The views of a scene show one set of named points, each view turned or mirrored, shifted and resized as a whole, with a little noise and some points left out.
In the rows, 128 means zero.

Scene 1
View 1
zer: [119 149 126 134 126 155 136 139 162 112 110 121 130 121 148 124 146 135
 106 133 103  90 143  99 113 113 155 123 117 152 154]
maku: [135 130 131 140 125 145 118 158 121 100 146 122 152 153 120 119 139 134
 142 116 136 100 149 113 104 142 166 168 121 153 176]
mevim: [116 121 120 128 139 166 118 122 168 130 104 116 105  83 136 112 147 113
 125 150  80  78 178 145 137 126 136 133 141 167  86]
tuf: [124 156 110 126 128 166 139 144 176 113 116 120 139 116 151 131 143 136
 112 135 113 104 125 106 121 111 156 117 112 145 137]
ner: [121 136 145 144 124 141 129 144 134 104 117 123 130 140 138 118 149 137
 111 123 109  79 162  93  98 124 159 144 122 161 186]
tevis: [146 134 121 136 122 149 119 170 117  94 164 122 170 166 115 125 132 136
 157 110 157 117 131 116 106 147 171 176 116 144 180]
zoru: [107 166 124 130 124 160 152 131 186 114  88 121 121 110 170 132 152 141
  78 139  88  85 133  79 111  91 154  92 109 152 159]
kosiz: [135 162 115 131 119 155 140 164 150  97 141 123 165 155 144 136 138 147
 124 115 146 119 106  88 104 120 172 137 101 137 186]
reden: [146 172  88 119 119 168 141 177 164  98 162 123 187 158 140 145 127 147
 144 116 171 147  70 100 117 124 177 138  92 120 165]
suz: [143 167 113 133 114 152 140 179 136  86 161 124 186 179 135 139 133 153
 135 106 171 132  90  82  96 128 182 152  94 129 212]
Vub: [145 152  83 116 128 175 128 165 168 111 158 117 172 130 130 135 129 131
 159 126 155 140  97 135 134 136 163 147 109 130 114]
Dut: [143 148 120 134 119 148 128 172 126  92 160 123 174 171 123 129 133 143
 145 109 160 120 117 100 100 138 175 165 107 138 194]
View 2
ner: [168 131 139 165 151 157 130  95 133 136 136 152 105 132 170 117  55  82
 129 113 124 134  86 131 144 106 136 140 122 152 147]
maku: [151 146 151 133 148 169 131 129 147 134 155 127 117 143 165 144  91  72
 121 122 132 129 104  97 180 147 152 140 128 117 137]
kosiz: [135 104 164 144 155 175  88 105 127 128 149 110 162 141 169 135 114  66
 164  90 119 140 132 109 163  92 123 161 140  77 150]
Dut: [138 118 172 119 156 186 111 135 146 135 158 109 141 145 175 157 116  57
 144 100 124 136 125  86 201 130 142 167 139  66 145]
suz: [131  89 186 119 164 199  88 128 139 134 153 101 160 141 183 155 126  48
 171  78 115 144 138  91 207  97 126 188 145  33 154]
reden: [105 103 174 128 146 179  60 117 124 121 169  74 207 147 159 145 167  59
 175  93 122 138 168  86 168 101 125 156 150  37 142]
mevim: [144 195  94 193 111  99 115  75 110 112 159 129 150 139 118  93  93 119
  99 163 149 114 107 131  58 149 151  57 119 222 121]
zer: [156 129 133 182 143 141 101  75 114 126 140 137 142 134 157 103  76  92
 143 112 124 133 106 142 103  88 123 125 124 156 145]
tevis: [133 139 166 110 147 181 118 145 152 132 166 105 139 148 166 162 125  58
 131 113 131 132 125  76 204 155 156 151 138  76 137]
zoru: [154 110 127 210 145 131  76  43  93 120 129 138 161 127 157  79  70 101
 162  99 119 136 110 167  66  46 101 125 127 165 153]
View 3
Vub: [169 102 137 126 162 128 108 110 181 126 196 114 166 161 145 122 171 121
 177  77  92 107  62 125  98 108 155 203 184 116 118]
zer: [101 102  77 152 138 112 114 107 140  84 146 157 137 113 168 151 165 100
 102 123 136  82 108 136 112 136 171 128 140  97  86]
zoru: [ 95 112  67 200 132 130 103 103 126  74 153 185 122 117 191 155 178 100
  89 154 133  45 110 141 107 149 180 110 124  69  71]
tevis: [134  86  95  63 128  83 108  91 170 108 183 102 137 101 112 118 147 111
 133  87 102 144  76 151 124  96 127 204 167 156 125]
tuf: [119 105  94 167 148 125 112 108 148  93 160 154 145 134 174 147 173 105
 121 115 124  75  96 131 103 134 176 140 150  89  89]
reden: [173 107 117 129 129 127  83  85 175 118 231 123 127 141 133 101 174 125
 158 122  63  94  48 156 110  98 129 224 164 118 122]
ner: [ 83  93  56 107 123  85 117  98 135  76 137 145 123  80 146 149 151  95
  83 120 144 110 115 148 128 131 155 130 133 122  91]
suz: [148 101  83  96 102 100  77  67 162 102 225 118  99  99 113  95 159 117
 125 140  68 109  56 175 129  94 107 224 147 138 124]
Dut: [133  91  85  77 116  89  99  82 162 104 194 111 121  98 112 112 150 112
 126 112  94 129  73 160 128  99 120 206 156 146 120]
maku: [107  86  79  73 131  79 121  98 154  94 153 117 138  91 124 136 146 103
 112  92 128 138  98 145 126 111 142 167 156 145 110]
View 4
ner: [157 135 102 123 144 153 157 119 105 116 134 129 167 119 123 134 137 120
 125 112 106 156 106 147 120 155  91 118 104 117 135]
Vub: [ 98 128 145 149 145 135  90 136 134 112 124 158 153 110 140 123 116 100
 118 156  99  94 110 147 112  85 127 100  83 133 132]
reden: [105 144 141 148 158 137 119 150 152 131 111 145 150 112 141 115 126 110
 137 148  95  82  74 153 105  78 122 115  97 133 116]
zoru: [129 106 104 125 174 171 151  90 114 116 116 124 145  81  94 111 149 162
 131 103 111 155  91 158 133 148 128  89  99 125 138]
maku: [149 146 117 131 132 138 138 140 112 116 137 142 172 133 143 140 127  95
 120 130 102 131 112 141 110 131  87 125  98 120 130]
mevim: [126  92 111 125 138 157 101  83  81  84 146 153 160  93 107 137 127 124
  94 124 115 170 160 140 138 160 119  76  75 121 162]
Dut: [140 157 125 138 141 134 141 156 132 130 126 139 167 136 150 132 125  95
 133 137  96 106  87 147 102 108  93 133 103 123 119]
kosiz: [130 143 122 138 156 146 143 138 135 130 117 133 157 116 133 121 134 119
 138 130  99 112  77 153 110 109 109 120 104 126 120]
tuf: [119 113 119 132 159 157 124 107 116 111 123 139 152  94 113 120 135 135
 122 123 108 135 105 153 126 128 125  92  91 127 138]
suz: [133 162 128 141 152 136 148 161 148 141 113 134 160 130 148 121 131 106
 145 136  93  94  62 153  99  94 101 137 109 127 109]
zer: [135 117 110 128 155 159 139 107 109 112 127 134 156 100 113 125 138 134
 122 116 108 148 107 151 127 143 114  99  96 122 139]
tevis: [138 154 128 139 131 129 127 157 126 122 133 147 171 139 155 138 120  83
 124 143  98 108 104 140 103 108  90 131  99 123 123]
View 5
maku: [136 130 111 165 143  95 117 125 125 130 111 103 142  94 138 141 122 118
 149 121 109 128 149 124  92 141 147 113 128 135  87]
tuf: [113  71  90 139 108 120  97 163 109  84 129 116 146  68 128 106 127  62
 131 121 155 132 140  69 142 115  76 104 143 138 149]
reden: [130 142 128 174 136  65 144 137 173  30 102 142 142  69  99 168 154  24
 156 163 135  82 116 107  96 126  65 127 201 118 117]
Dut: [144 157 130 183 153  68 143 123 159  92 100 120 139  86 120 168 135  92
 162 147 110 100 138 132  78 147 119 123 161 129  84]
kosiz: [142 121 120 178 138  82 142 151 152  75 105 123 147  62 125 146 127  82
 158 148 130  95 141  97 107 146  65 110 156 145 117]
suz: [157 160 140 198 155  57 168 138 180  68  90 128 144  61 117 174 133  85
 175 164 115  73 135 121  82 161  65 117 170 140  93]
tevis: [137 158 127 175 152  73 132 113 150 102 102 117 139  99 122 165 139  92
 155 136 104 112 136 141  76 140 147 127 160 120  77]
mevim: [ 83  35  61  97  89 160  39 145  53 135 153  97 141 105 144  73 126  75
  97  76 154 190 146  72 157  82 158 107 114 122 147]
Vub: [102 127 109 145 120  85 107 122 141  41 119 137 137  99  95 152 167   6
 131 137 138 118 111 114 103  92 117 135 203  94 119]
zoru: [123  35  84 142 100 134 102 195 100  94 132 109 153  38 146  81 104  87
 136 120 167 127 158  34 169 134  23  84 111 172 172]
View 6
zer: [149 111 115 105 125 190 122 110 161 137 146 114 103 139 185 110 138 123
 123 113 124 101 117 112 115 119 150 123 138 129  94]
mevim: [188 162 152 120 106 216 150  81 115 164  99 103  66 114 211 105 171 121
  88 106 183 130 109 148 116 100 163 162  96 153  91]
Dut: [ 94  88 130  96 138 118 159 183 124  76 181 148  86 154 122 123 104 134
 171  81 121  85 161 106 145 144 117  68 159 129  86]
tuf: [136 102 121 108 136 196 122 114 176 140 130 128  87 136 191 119 151 137
 140 109 133 107 106 131 135 124 150 109 135 140  94]
ner: [152 119 117  97 111 163 135 121 123 116 174 102 115 141 157 104 109 108
 112 108 115  92 147  88  99 117 140 129 149 120  90]
suz: [ 73  61 115  93 154 118 139 191 161  73 188 159  95 163 124 128 101 144
 194  86  98  76 150 101 153 154 115  44 177 124  89]
reden: [ 71  58 128 103 165 144 140 182 184  95 151 174  68 155 151 138 134 164
 209  85 125  92 123 138 181 155 122  36 158 142  89]
maku: [125 121 141 101 119 133 166 156  95  93 170 128  85 144 138 112 110 120
 137  86 139  93 162 106 124 129 128 103 143 131  86]
zoru: [158  93  92 104 136 225  88  83 216 163 136 106 123 137 215 113 151 127
 121 133 105 101  89 109 111 115 162 129 144 126 101]
kosiz: [ 95  73 114  97 146 144 133 165 167  95 170 147  96 156 145 125 115 140
 174  96 108  84 135 107 144 144 128  67 164 127  90]
Vub: [ 91  93 152 114 154 156 160 167 152 110 119 173  38 140 167 135 158 166
 189  78 168 112 118 165 184 145 130  61 129 159  87]

Which points are out of place in each view (at most two, in the order of its rows)? Write - if all are in place.
view 1 -> tevis, Vub
view 2 -> zer
view 3 -> -
view 4 -> -
view 5 -> Dut
view 6 -> zoru, kosiz
